Points on a hilly landscape, in no order, each with its height.
A climber steps from a point to whichever of its 2 nearest points has the largest rise for the distance, and stops where none of them is higher. Distance is the straight distance between rows; heights are no part of it.
q_783: 2.35  1.50  -0.18  0.72  5.63  1.65  -2.05  4.12  -1.79  0.71  2.41  3.29  -0.99  -2.68  -5.01  1.37  -0.85  1.77  1.89  -0.18  1.09  -3.45  5.36  1.33  0.89  -2.23  h=111
q_585: -0.04  -0.06  -2.84  -4.01  1.03  0.13  -0.12  -0.60  1.41  2.63  0.46  0.52  2.47  3.47  3.35  1.07  1.45  2.32  -0.16  -2.62  0.63  0.53  1.41  -0.90  1.88  1.17  h=249
q_540: -2.54  -2.99  -1.65  -1.90  0.63  -2.93  -1.22  0.02  2.21  -1.05  2.66  -4.22  -2.60  0.37  0.45  0.18  -1.87  -0.11  -1.12  -0.63  -3.82  -0.97  -1.01  1.96  -0.52  -1.68  h=353
q_180: 2.09  4.96  3.21  -1.38  4.34  1.52  -0.38  3.67  -1.34  3.13  0.63  4.43  3.00  -1.18  -3.19  0.04  0.75  -2.37  -2.57  -3.72  -0.84  -2.52  2.76  4.04  0.01  -3.49  h=42
q_728: 0.69  1.43  -1.49  -0.33  -1.64  3.37  -0.70  0.17  -2.45  1.28  -1.95  -2.53  0.95  3.96  -0.42  -2.09  2.56  1.28  -0.38  5.37  2.55  -1.92  1.42  0.03  -1.72  3.76  h=440
q_707: 2.57  -0.18  1.48  0.47  -1.97  1.49  2.52  3.47  -0.74  -0.09  -0.98  3.89  -1.41  2.54  0.56  -0.89  -1.71  -4.13  -4.40  -0.17  -4.52  1.59  -2.74  1.32  -1.25  -2.85  h=84
q_791: 1.60  1.58  1.77  -0.18  3.24  2.59  -1.41  2.87  0.78  2.54  0.17  3.25  0.72  -2.39  -3.01  -0.02  -0.17  -3.05  -1.14  -3.39  -2.61  -4.84  1.01  3.53  -2.10  -2.56  h=71
q_87: -1.55  3.31  -0.44  -1.83  1.89  -1.09  0.93  -1.12  -0.11  1.29  -1.35  0.74  1.48  1.72  0.73  2.72  -0.71  3.77  -3.23  -1.60  3.02  6.10  2.45  -1.94  3.01  -1.42  h=547
q_805: 2.02  -0.16  0.32  -0.97  1.14  0.05  0.67  -0.62  -0.12  1.74  -2.27  2.93  0.63  4.03  4.14  1.94  2.38  2.21  0.40  3.09  4.60  2.92  -2.46  -1.51  0.12  2.03  h=394
q_103: -0.13  -2.49  0.70  0.71  -1.89  2.60  4.12  2.39  -1.26  -2.10  -0.89  4.10  0.05  1.22  2.58  -2.54  -3.16  -1.24  -3.41  0.36  -2.32  1.74  -0.72  -2.76  1.27  -2.71  h=69
q_152: -0.44  0.65  -1.85  -1.52  -1.70  -4.95  -0.60  0.98  0.26  0.06  0.79  -2.90  -1.36  -2.17  -2.03  0.60  -1.28  0.51  2.77  -2.82  -1.20  2.26  5.50  0.65  3.08  0.06  h=516
q_564: 1.29  -0.15  -3.46  -0.34  3.72  0.83  2.01  -0.28  -0.82  2.37  1.25  -2.16  -1.64  2.51  3.13  -1.32  0.67  -1.45  -2.21  -1.87  -3.25  -3.70  3.19  0.52  3.36  0.46  h=347
q_355: 1.90  1.64  -1.37  -1.65  4.96  2.11  -1.04  0.21  -1.46  2.60  1.28  3.92  3.30  -1.31  -0.60  0.44  1.22  1.74  3.93  -0.36  2.96  -4.79  3.06  -0.08  -0.44  0.64  h=154
q_247: -1.58  -1.57  -0.59  2.65  -0.71  1.61  0.51  -0.23  -2.30  -2.81  0.43  -4.26  -1.55  0.93  0.99  -2.15  0.84  -1.06  0.17  5.36  1.20  -1.28  0.71  0.05  -0.71  2.96  h=533
q_997: -1.00  -1.75  2.42  0.34  -1.01  -2.63  -0.21  -0.91  -0.65  1.77  2.48  3.96  3.82  -4.81  -6.32  3.79  1.55  -0.65  1.05  -3.38  0.89  0.39  0.61  -1.96  0.33  1.44  h=188
q_6: -1.95  0.78  0.98  0.26  -2.81  -1.04  -3.53  -2.54  -0.58  -1.95  -0.27  -3.76  -0.03  -0.49  -3.82  -0.10  0.55  2.27  1.44  0.47  2.80  -1.95  -3.79  0.10  -1.38  0.59  h=3
q_419: -1.25  -1.26  1.84  0.58  -2.86  -2.07  -1.61  -2.72  -0.29  -0.22  2.72  1.60  -0.78  -4.11  -3.68  1.46  -0.89  0.25  1.24  -0.61  1.97  0.05  -0.93  0.82  -2.21  0.89  h=340
q_702: 0.25  -1.68  -1.09  2.17  -3.52  -0.77  -0.60  -3.95  0.26  -1.32  -0.54  -0.97  -0.92  -2.01  -2.19  0.09  1.61  0.74  2.57  -0.12  -0.60  0.23  -1.91  -1.00  -0.58  2.72  h=618
q_991: 0.32  0.55  2.63  0.96  -4.18  2.52  2.91  0.92  -2.83  -3.44  0.05  4.23  0.57  -0.71  0.69  -2.98  -3.26  -2.17  -2.96  2.83  -0.21  3.42  -0.21  -3.82  1.16  -3.44  h=61
q_628: -0.42  0.97  2.31  -1.21  -0.44  -1.03  -1.43  0.42  2.97  0.92  0.19  0.06  0.68  -3.68  -3.12  1.22  -1.58  -0.38  1.53  -5.02  -1.16  -1.42  -1.02  2.29  -1.33  -2.86  h=397
q_496: 1.39  -0.46  -2.04  -0.18  4.13  1.03  -1.60  2.70  -0.87  1.79  2.40  3.25  1.31  -2.53  -3.16  3.03  -1.04  2.60  3.83  -0.71  1.79  -3.41  4.21  -0.83  1.70  0.07  h=129
q_895: -0.42  -0.49  3.62  1.09  -3.09  1.72  -0.10  1.50  -3.67  -3.18  -1.72  2.51  2.56  -1.32  1.62  -3.11  -0.19  -1.82  0.85  4.06  1.99  -0.22  -0.54  -2.77  -4.12  1.74  h=37
q_421: -1.05  -1.61  -0.37  2.21  1.00  -1.95  -3.36  -0.08  1.56  -1.51  -0.03  -1.13  -0.29  -0.44  -3.43  3.13  0.50  2.92  1.02  1.07  2.59  1.86  2.43  -1.35  1.40  2.38  h=275
q_655: -2.22  4.11  -0.74  -1.77  2.09  -3.50  -1.12  -0.59  -0.03  -1.51  -0.61  -5.45  0.67  0.25  2.01  0.15  2.05  -0.09  1.91  0.36  1.81  5.03  4.20  -0.60  2.96  0.34  h=500
q_730: 0.22  0.70  2.99  -0.27  -2.95  4.53  1.83  1.50  -3.51  -2.87  -0.33  4.32  3.14  -0.95  1.70  -3.03  -0.93  -2.34  -0.90  4.05  2.88  2.00  -0.12  -4.15  -0.61  -0.12  h=50
q_910: 1.39  0.84  0.15  -0.14  1.44  4.40  1.47  0.25  1.05  2.14  -2.59  1.24  0.98  -1.25  0.07  0.37  -0.89  -1.29  -2.92  -4.50  -3.36  -2.40  -0.29  1.08  -0.84  -1.51  h=263
q_472: 1.34  -2.91  -0.12  2.17  -0.18  0.22  -0.13  1.39  1.01  -0.72  -1.92  2.04  -0.56  0.10  3.21  0.13  2.48  0.28  3.61  3.58  1.98  0.24  -1.39  -2.28  -0.94  3.31  h=105
q_254: -2.10  0.02  2.52  0.77  -3.42  2.26  0.22  1.17  -3.21  -4.18  0.12  -1.44  -0.04  -2.07  0.73  -2.92  -3.90  -1.21  1.68  4.24  -0.95  -1.38  -4.90  -1.34  -3.17  -1.88  h=24
q_974: -2.30  1.50  -0.11  -2.26  0.58  -3.47  0.45  -2.99  0.00  -0.52  2.18  -6.06  -1.30  1.61  2.42  -0.96  1.93  -0.82  -0.25  -2.32  -0.13  0.29  0.99  0.29  2.98  1.06  h=672
q_470: 0.87  -1.28  -3.03  0.74  -1.20  -3.63  0.01  -2.27  -0.19  0.11  2.94  -1.91  -1.95  -1.16  -4.18  1.46  -1.06  -0.18  1.10  -1.21  -2.72  0.80  3.51  -1.13  4.08  0.59  h=551
q_890: 0.51  3.49  -1.39  -1.95  -0.37  -2.36  0.21  2.11  0.58  1.69  -1.37  -3.43  -0.47  -1.09  -0.92  -0.32  -1.66  -0.54  1.23  -4.20  -2.84  0.89  3.66  2.73  2.83  -2.62  h=484
q_845: 2.66  2.52  1.61  0.04  -0.65  1.11  -0.77  -0.07  2.35  1.00  -1.71  0.00  -1.60  0.69  -0.64  0.80  -0.28  -3.34  -3.22  -2.92  -2.81  1.66  -1.34  3.92  0.15  -2.37  h=408
q_24: -1.48  -0.89  0.23  3.97  0.34  0.44  1.42  -0.92  -0.10  -2.67  -0.45  -4.66  -3.74  0.05  1.31  -2.70  0.22  -1.37  -1.89  2.14  -1.64  -0.07  -0.43  1.73  -0.25  -0.17  h=489
q_485: 2.18  -0.74  -1.15  -1.93  3.83  -0.86  -0.48  0.95  2.01  2.50  2.04  -0.39  -2.67  2.08  3.99  2.10  -2.28  -0.88  -2.39  -0.32  0.57  3.04  1.56  0.93  1.55  -1.78  h=139
q_41: 0.89  -3.00  0.39  2.98  -0.79  0.87  1.44  1.87  1.05  -3.02  -0.14  1.07  -1.75  -2.34  2.84  -2.26  -1.57  -2.14  0.93  2.93  -3.18  0.51  -0.73  -0.37  -1.46  -0.42  h=101
q_724: 1.39  2.76  -3.96  -1.27  3.56  2.57  0.56  -0.70  -1.23  2.52  -0.41  -2.08  1.10  1.48  1.73  -0.50  -0.02  1.18  -1.65  -2.88  -1.38  -2.24  4.56  0.86  4.35  -1.15  h=303
q_638: 0.33  0.44  0.60  1.21  -1.82  3.13  0.15  -1.90  -1.54  -1.61  -1.17  -1.68  -0.30  -0.83  1.78  -2.17  0.18  -0.98  -0.29  2.65  1.78  0.64  -1.37  0.67  -1.95  1.38  h=481
q_856: 1.20  -0.03  -0.29  -0.14  -0.61  2.89  0.37  1.22  -3.19  -1.97  -1.92  -0.41  -0.15  4.31  3.05  -2.11  2.15  0.89  -0.15  6.25  3.30  0.53  0.09  -2.22  -0.75  2.73  h=503
q_839: 0.21  2.29  -2.35  -0.09  0.97  -4.18  -1.20  -0.15  1.94  0.63  -1.70  -0.58  2.96  -0.26  -0.31  1.57  0.96  1.81  5.05  -0.50  0.82  3.26  2.99  -0.29  1.74  2.14  h=569
q_301: -2.04  0.03  3.11  0.89  0.75  -3.13  -1.23  -0.94  1.69  0.79  1.53  2.44  3.56  -5.23  -3.39  1.79  2.81  -0.08  2.36  -2.79  2.46  0.74  1.09  -0.22  -1.89  0.98  h=164
q_234: 0.40  -0.67  0.41  -2.39  3.28  -3.94  -0.99  1.43  0.49  3.31  0.28  1.84  1.26  0.69  2.69  3.66  -1.18  2.23  2.50  -1.46  4.62  0.23  1.90  0.10  0.69  2.05  h=499
q_333: -0.60  0.17  -1.45  0.18  0.97  -0.66  -0.99  0.89  1.51  1.02  -2.26  -0.87  2.57  -1.12  -2.21  1.34  -1.58  2.71  1.93  -4.34  -1.30  -2.28  4.75  0.90  0.96  0.34  h=364
q_868: -1.97  -0.53  -1.52  -4.07  -3.05  0.90  1.15  -3.06  -0.48  -0.85  2.44  -1.95  -0.21  3.30  3.52  -0.84  2.09  0.19  -2.41  0.46  0.23  1.91  -1.71  -2.23  1.12  0.40  h=298
q_179: -0.82  1.34  0.95  -1.55  -3.03  1.36  -1.75  -1.18  -1.38  -2.03  0.17  -3.55  -0.04  2.33  -1.61  -3.07  1.70  1.46  2.18  3.23  1.97  -3.18  -4.83  0.14  -2.62  0.27  h=11
q_354: 0.94  2.33  1.11  -0.93  3.20  2.07  -2.35  2.99  -0.99  -0.02  2.27  2.95  0.33  -3.37  -5.22  -0.38  0.34  -0.22  0.99  -1.87  -0.92  -4.51  3.58  2.69  -0.94  -3.53  h=93
q_471: -0.37  -0.61  -0.08  4.52  -0.53  -1.28  -0.07  -1.67  1.44  -1.91  0.01  -3.04  -4.65  -1.88  -2.21  -0.24  0.74  -2.43  -0.69  1.14  -3.33  -0.30  -1.17  2.62  0.44  -1.26  h=467
q_270: 2.89  2.85  -1.77  -1.21  3.53  -1.67  1.81  1.31  -0.15  3.93  -1.30  1.09  -0.37  2.43  0.91  2.16  -2.18  1.10  -3.79  -3.27  0.02  3.82  4.05  0.47  4.08  -2.34  h=597
q_466: -1.00  -0.43  1.55  -1.00  0.17  -2.30  -2.18  1.30  3.15  -0.69  1.35  -1.95  -2.04  -0.86  -1.85  0.00  -3.24  0.03  -1.14  -2.42  -2.24  -1.14  -1.69  3.72  -1.43  -3.07  h=372
q_400: 1.96  -2.64  -0.14  1.11  1.33  0.29  1.10  0.03  0.65  0.73  -0.92  1.29  -1.08  0.32  4.14  1.19  -1.52  0.58  0.61  1.05  2.03  0.77  -0.74  -1.00  -0.14  1.84  h=91
q_313: -1.34  -0.66  3.39  2.27  -0.49  -1.21  -1.83  -2.31  -0.19  0.19  1.43  3.78  2.05  -4.48  -3.07  1.69  4.91  -0.82  1.70  1.05  3.19  0.88  -1.14  -0.67  -3.75  2.18  h=140
q_592: -0.06  -5.20  -3.23  -0.01  0.76  0.96  2.57  2.19  -0.44  -0.82  -0.69  0.12  0.73  3.30  5.33  -1.37  -1.23  -0.45  -0.88  0.87  -2.71  -1.54  0.30  -2.69  1.20  1.49  h=434
q_383: 0.92  0.91  1.76  1.44  -2.19  0.63  -0.03  -2.01  -1.30  -0.46  -0.32  -4.79  -3.83  -2.48  0.20  -2.60  -2.05  -1.54  0.49  0.54  0.06  -0.66  -6.04  0.75  -1.11  -1.77  h=534
q_379: -1.37  0.63  -1.57  0.00  1.77  -0.76  1.08  -0.80  0.69  2.30  0.14  1.03  -3.01  2.16  0.44  3.25  0.07  3.28  -5.15  -0.95  2.30  5.01  2.04  -2.61  2.37  -2.87  h=491
q_875: -0.32  -0.62  1.92  0.48  -3.09  0.64  3.46  2.83  -1.88  -3.39  -1.42  2.26  -0.92  2.18  0.97  -2.47  -3.84  -2.24  -3.73  1.09  -5.09  1.98  -3.45  -0.55  -0.24  -4.94  h=76
q_283: -0.18  -4.60  -0.55  1.64  -1.10  0.01  1.29  0.74  0.27  0.55  2.51  3.78  -0.27  -3.63  -1.02  0.32  -1.54  -0.79  2.05  -0.52  -2.57  -1.95  -1.65  -0.49  -3.09  1.51  h=121
q_127: 1.17  0.50  -2.37  -0.41  1.92  1.36  -0.47  -0.39  -0.78  1.15  -1.08  -1.79  0.30  -0.56  -1.02  -0.86  -1.95  0.59  -0.58  -3.46  -2.57  -4.31  3.21  2.37  1.06  -0.93  h=324
q_740: 2.66  2.36  -1.17  -0.23  3.18  0.08  2.66  -1.31  -0.39  3.62  -2.03  2.58  1.29  0.13  2.03  2.50  -2.55  1.26  -1.77  -2.19  1.73  3.45  2.05  0.97  2.43  0.05  h=691
q_86: 1.11  -1.85  -4.35  -0.49  0.39  2.60  2.16  -0.83  -0.66  0.98  0.47  -1.02  0.65  1.49  3.91  -1.62  0.23  -0.48  0.49  -0.52  -2.84  -4.50  1.47  -0.75  1.64  1.38  h=390
q_537: -0.97  -0.26  -0.27  0.03  -2.01  2.59  -0.01  3.26  -2.22  -4.05  -1.27  -1.25  1.15  4.04  1.46  -4.72  1.44  -0.95  1.00  7.48  0.67  -1.20  0.40  -2.51  -0.50  1.88  h=555
q_714: -1.94  -0.03  0.62  -0.06  -3.92  2.66  1.70  0.78  -1.94  -5.20  -0.60  -1.04  1.78  2.97  2.97  -3.84  0.59  -1.28  -0.67  3.80  -0.19  1.19  -1.92  -3.44  0.88  -0.31  h=509
q_683: -1.13  1.62  4.23  -1.28  -0.69  -1.65  -0.24  -1.79  1.12  1.02  0.62  0.69  1.41  -4.94  -1.28  1.00  -0.40  -1.02  1.53  -4.06  1.80  -1.91  -3.33  1.14  -2.44  -1.01  h=432
q_226: -0.91  0.05  -2.06  1.86  -3.05  1.81  -1.38  0.31  -2.86  -0.27  -1.07  -1.98  -0.51  2.08  -4.21  -1.42  2.51  0.87  1.61  7.29  0.89  -3.18  1.18  -0.67  -2.43  4.09  h=391
q_17: 1.76  3.46  -0.81  -2.05  1.72  -2.84  -0.28  3.10  0.86  1.42  -1.78  -2.19  -1.16  1.56  0.49  1.17  -1.36  -1.58  -2.08  -3.17  -1.36  3.26  5.04  2.48  2.86  -1.66  h=523
q_662: -0.01  0.22  0.65  -1.78  -0.70  -1.62  -1.28  -1.65  2.11  -0.24  1.90  0.08  0.55  -1.90  -0.21  0.81  -0.61  1.38  1.79  -0.76  2.26  1.59  1.22  1.58  -0.88  1.05  h=367
q_96: 1.03  0.35  -0.17  2.39  0.13  -0.85  -1.89  0.53  3.35  0.69  -1.58  -2.70  -2.95  -0.89  -1.93  0.48  0.91  -2.87  -1.30  -1.83  -4.42  -0.62  0.64  3.25  0.85  -2.02  h=444
q_12: -3.11  -0.23  0.46  -0.37  -3.90  3.71  2.64  0.37  -2.79  -3.79  0.62  -0.18  -0.92  1.53  0.05  -2.08  -1.20  0.07  -3.66  2.22  -0.06  1.51  -3.22  -3.14  0.62  -3.25  h=476
q_345: 0.25  -3.05  0.66  2.48  1.19  -1.49  -1.80  0.27  0.76  0.28  0.26  3.57  1.64  -1.74  -5.26  4.61  1.44  2.00  0.54  0.19  2.49  0.92  -0.03  -2.55  0.95  3.04  h=245
q_611: 1.41  1.23  -3.45  1.25  -0.43  -3.16  -1.89  -2.62  1.43  1.63  -1.80  0.13  2.67  0.52  -2.36  0.79  2.94  2.21  4.31  -0.66  -0.70  -0.27  2.42  -0.77  1.53  3.35  h=609
q_992: -2.67  2.34  0.00  -1.87  -0.78  -0.79  -0.47  -2.94  -1.36  -0.89  4.12  -6.99  -2.76  0.50  1.12  -1.60  0.97  -1.48  -0.08  1.05  1.64  -0.91  -2.54  0.70  1.76  0.23  h=599
q_927: 1.14  0.84  2.72  -1.44  3.23  -2.25  -1.02  0.06  -0.20  2.57  -1.36  3.37  0.37  1.83  3.20  3.24  1.22  1.66  1.89  1.60  6.02  0.49  -1.88  0.18  -0.22  3.30  h=433
q_50: 1.04  -0.30  -0.94  3.34  -1.25  -0.03  -1.34  -2.22  -1.35  -0.37  -1.37  -1.18  -0.94  1.12  -1.93  -0.29  3.00  2.15  1.87  5.20  2.78  0.34  1.05  -0.73  -0.94  4.73  h=357
q_142: 1.94  -0.13  -0.94  0.52  -0.90  2.40  0.74  -1.60  0.49  1.32  -2.38  -1.75  -0.02  -1.55  -0.11  -1.42  -1.71  -1.55  -0.47  -3.48  -3.71  -4.13  -1.81  1.45  0.07  -0.90  h=294
q_249: 0.82  -1.94  0.42  1.08  1.96  -2.45  -0.50  0.14  -1.13  3.45  1.01  5.40  4.72  -2.53  -5.94  4.24  2.30  0.40  1.88  -1.50  0.50  -1.05  1.59  -3.11  1.64  2.41  h=213
q_40: 1.43  0.01  2.97  2.82  -0.31  -1.40  -0.60  -0.29  -0.45  0.66  -0.59  -0.98  -3.86  -2.77  -1.51  -0.78  -3.44  -1.26  0.11  -1.70  -0.17  -1.79  -7.24  -0.01  -3.37  -3.10  h=507
q_291: -2.09  -0.23  -1.03  -2.50  -0.41  1.11  1.28  -1.76  1.10  -1.15  2.19  -2.68  -2.56  2.31  3.06  -0.14  0.23  -1.49  -4.42  -0.46  -2.23  1.69  -1.97  -0.47  1.12  -2.26  h=318
q_653: -0.69  -0.97  -2.86  -0.92  -3.02  -4.69  -0.79  -2.53  0.01  0.24  2.04  -2.68  -0.33  1.41  -3.71  0.22  1.54  0.80  3.26  -1.83  -1.98  -1.57  0.95  -1.08  2.73  2.72  h=598
q_439: -1.96  2.50  0.01  -1.02  -0.38  -2.18  -1.00  -0.18  1.49  -0.31  -3.54  -2.33  3.55  -1.65  -1.47  1.24  -0.69  2.54  3.18  -5.09  -0.54  -0.76  0.89  1.13  0.92  0.68  h=398
q_539: 2.58  -2.14  0.35  2.72  1.17  1.25  1.57  3.33  1.26  -0.58  -0.55  2.23  -2.57  0.60  3.09  -1.05  -1.88  -3.53  -1.79  2.09  -4.33  1.68  -1.09  1.67  -1.74  -1.90  h=92
q_644: -1.05  -4.53  1.71  2.46  2.07  -0.60  0.27  0.90  1.81  -0.08  0.61  1.96  -0.66  -1.63  0.89  1.60  -1.69  0.73  -0.05  0.34  2.01  -0.05  0.24  0.28  -2.26  2.34  h=94
q_668: 2.47  1.97  1.21  0.53  -1.58  0.70  -0.12  -0.01  1.09  0.85  -0.77  -1.95  -2.54  2.59  -0.86  0.02  -0.85  -3.02  -3.02  -2.01  -2.40  -0.01  -6.56  1.95  0.70  -3.79  h=377
q_774: 2.53  0.85  0.70  -0.31  4.10  -0.60  0.90  -0.30  0.42  3.65  -1.42  3.17  1.99  -0.53  2.26  2.54  -1.92  1.13  1.57  -1.93  2.64  -0.70  1.96  0.87  1.13  2.10  h=585
q_388: 0.18  -0.06  0.67  -0.29  0.29  2.03  2.68  2.41  2.20  2.48  0.66  4.18  -1.65  2.61  -1.45  2.15  -0.28  -0.76  -5.99  -3.08  -1.11  1.80  0.06  0.99  0.09  -3.03  h=180
q_377: -3.18  -0.66  -0.25  0.77  -4.26  0.75  3.23  0.57  -1.75  -1.59  0.56  0.66  -4.83  2.23  -1.02  -0.53  -0.52  1.35  -5.42  0.76  -1.72  2.58  -1.70  -1.98  0.05  -4.83  h=450
q_524: -1.12  0.45  4.96  0.97  -0.63  -0.56  -1.15  -0.51  -0.58  0.00  0.94  -0.41  -1.88  -5.42  -2.78  0.01  -1.56  -1.15  0.81  -1.04  1.80  -1.91  -5.64  0.31  -4.77  -2.13  h=473
q_718: -0.43  -1.05  1.97  1.26  -3.89  0.02  0.32  0.99  -2.82  -4.37  -0.07  0.90  1.51  -1.18  1.91  -4.31  -2.30  -0.90  2.46  4.92  -1.42  -0.28  -1.45  -1.31  -2.60  0.59  h=28
q_178: -0.90  3.46  -0.65  -1.22  1.87  -1.81  -0.02  -0.64  1.65  0.00  -2.96  0.09  5.74  1.16  1.66  1.35  0.15  2.54  -0.47  -1.57  1.64  4.59  1.45  0.21  2.02  0.35  h=493
q_785: -0.58  1.47  1.22  -1.03  -1.28  -0.58  1.00  -2.55  -1.01  -1.37  1.78  -5.58  -4.18  0.57  0.87  -2.05  -1.99  -1.16  -2.08  0.56  0.56  -0.09  -3.73  2.52  0.38  -2.83  h=560
q_742: -1.30  2.02  1.78  0.00  0.32  0.17  -1.20  -2.31  1.71  -0.64  -3.22  -0.57  4.88  -0.57  0.21  0.45  1.07  2.73  0.14  -2.82  1.53  1.21  -0.59  1.13  -0.65  1.40  h=439
q_747: 0.78  -0.60  1.83  2.08  -0.49  1.47  -0.74  -0.37  0.21  -0.52  -1.20  3.62  1.50  -2.21  0.45  0.31  3.27  -0.19  3.42  3.06  3.03  1.09  -1.50  -1.62  -3.63  2.71  h=118
q_172: 2.69  1.03  0.35  0.05  1.31  0.26  -1.97  0.02  0.37  1.18  -2.86  2.18  -1.02  3.26  0.66  -0.42  5.09  2.45  1.55  4.99  4.42  0.90  -0.85  -0.17  -1.79  2.68  h=362
q_62: 0.33  -0.77  -3.13  1.32  -1.96  0.05  -0.33  -2.75  1.43  0.72  -0.89  -0.64  1.42  -1.76  -1.77  0.42  2.29  0.59  3.79  -2.39  -2.94  -2.89  -0.20  -0.92  0.77  2.12  h=673
q_862: 0.69  0.90  1.35  -0.57  -2.73  3.25  2.00  -2.49  -0.97  -0.48  0.01  -0.28  -0.83  -0.30  1.46  -1.46  -1.48  -0.96  -3.18  -0.11  1.37  2.75  -2.70  1.60  -1.22  -1.86  h=442
q_693: -1.64  -1.85  -1.79  3.41  -2.94  0.42  -0.03  -2.64  -2.72  -2.87  1.13  -2.43  -1.99  -1.41  -1.93  -1.43  0.96  -0.47  1.55  4.48  -0.38  -0.21  -1.48  -0.84  -1.33  1.96  h=577
q_102: -0.59  -4.58  -1.98  0.05  -0.84  -1.01  0.85  0.41  0.35  0.33  2.65  0.41  -1.58  -1.60  -1.29  -0.15  -3.63  -0.52  0.62  -0.79  -4.68  -2.90  -1.51  2.18  -2.45  -0.98  h=130
q_220: 1.41  -2.71  -1.31  -0.80  1.66  1.37  0.24  1.25  2.23  1.64  1.55  1.06  -1.12  -0.75  1.42  0.58  -2.60  -1.31  -1.12  -0.96  -2.72  -1.63  1.11  2.90  -1.17  -1.13  h=141
q_320: -3.05  -1.06  -0.77  0.41  -1.30  2.03  1.98  -0.27  -0.14  -0.03  1.28  1.10  -3.53  1.78  -0.78  1.33  0.91  3.13  -5.79  0.59  0.98  3.48  0.58  -1.97  -0.08  -3.34  h=441
q_198: 0.08  -0.26  -1.99  -4.10  4.10  1.78  -1.41  0.93  2.53  2.29  1.03  2.14  3.97  0.66  2.03  2.22  0.32  2.01  1.28  -2.53  1.22  -1.45  2.72  -0.27  1.13  -0.16  h=214
q_267: -0.44  -0.75  2.54  -1.85  0.12  1.23  0.21  -1.38  1.38  -0.51  2.00  0.92  -0.13  -1.46  1.55  -0.71  -1.45  -1.03  -2.24  -1.22  1.60  1.80  -0.83  2.43  -2.34  -0.89  h=404
q_228: -2.68  -0.91  -1.57  -1.63  -1.60  -4.88  -0.64  -2.41  -0.01  -1.05  2.00  -4.32  -1.24  1.79  1.01  -1.71  2.63  -0.34  0.71  -0.74  -1.41  -2.49  -0.65  -0.13  1.18  3.78  h=592
q_265: -2.04  0.99  1.58  0.63  -4.15  3.19  -1.06  1.14  -3.51  -3.02  -1.10  -2.99  1.08  0.71  -0.81  -3.86  -1.06  0.12  2.47  4.65  0.71  -3.33  -4.54  -1.73  -2.99  0.62  h=18
q_953: 1.89  -1.51  -0.50  -1.53  3.15  1.31  1.41  1.45  2.17  2.04  0.94  3.50  -1.37  1.29  2.23  1.25  -1.77  -0.79  -3.42  -0.44  -0.68  0.93  0.07  0.41  -0.06  -1.80  h=156
q_508: 0.47  -0.44  -1.89  -1.35  1.57  0.80  -1.48  0.51  2.29  2.97  0.92  3.68  3.69  -1.02  -0.56  1.71  2.11  0.82  4.34  -1.20  0.49  -2.61  1.12  -0.65  -1.01  2.00  h=182
q_361: 0.07  -2.79  -0.61  0.79  -1.58  1.24  1.29  1.71  0.01  -3.34  -1.64  0.70  2.21  2.82  4.65  -2.81  0.22  -1.58  0.99  2.30  -1.40  0.62  -1.20  -4.11  2.01  0.87  h=474
q_632: -0.72  2.05  -1.18  -4.92  -1.56  -0.93  -1.11  -3.19  1.10  0.07  1.39  -2.07  1.50  2.90  3.34  -0.46  2.46  1.25  -0.02  -0.58  1.45  2.59  0.02  0.34  0.87  0.56  h=278
q_390: -2.17  -1.02  -1.41  -1.09  1.28  -0.83  1.45  0.19  1.45  -0.69  1.68  -4.50  -3.38  2.81  1.93  -0.79  0.22  -2.39  -3.23  -1.40  -5.65  -1.61  -2.08  1.81  1.12  -2.91  h=335
q_477: 1.23  0.45  1.52  -0.29  2.03  4.27  2.09  3.00  0.52  3.01  -0.95  5.47  1.02  1.18  -1.47  1.03  0.20  -2.02  -4.98  -3.56  -2.60  -2.16  0.00  1.60  -0.53  -2.64  h=218
q_256: -1.40  2.79  -1.96  -1.13  0.47  -6.04  -1.03  -0.10  0.60  -0.23  -0.43  -3.62  0.68  1.01  -0.78  0.88  4.13  1.02  4.89  0.06  0.51  3.50  3.51  -1.42  3.54  2.34  h=535
q_732: -0.90  1.15  -0.62  0.91  2.31  0.24  -3.10  -0.78  0.81  -1.37  -0.96  -3.06  0.17  1.19  0.21  1.64  1.26  2.48  0.82  2.17  4.16  1.71  2.18  -0.11  0.59  2.25  h=304
q_595: -0.89  -4.90  2.48  2.28  0.27  -0.36  1.78  2.67  -0.01  -1.54  1.26  3.88  0.20  -3.14  1.37  -1.04  -0.77  -1.90  0.82  1.64  -0.83  -0.04  -1.31  -0.36  -3.54  0.55  h=110
q_159: 1.14  1.89  -0.05  0.00  1.70  -3.59  -3.24  -0.50  1.11  0.93  -2.27  -0.25  0.54  3.61  0.21  1.82  3.97  3.79  2.16  3.13  3.72  1.74  1.30  -0.09  0.15  3.06  h=336

For each start below, name the point where the climber stops.
q_662 | q_62
q_747 | q_740
q_254 | q_953
q_868 | q_974
q_732 | q_740
q_845 | q_62
q_707 | q_953
q_791 | q_974
q_180 | q_974

Call two points neighbours if one is among the 2 nearest of the other. Go from one point of each pair to the other, from neighbour to neighbour, staying as high as possible. Name the lowest point that can't be avoided.
q_740, q_653 | q_890
q_537, q_87 | q_320
q_653, q_974 | q_228
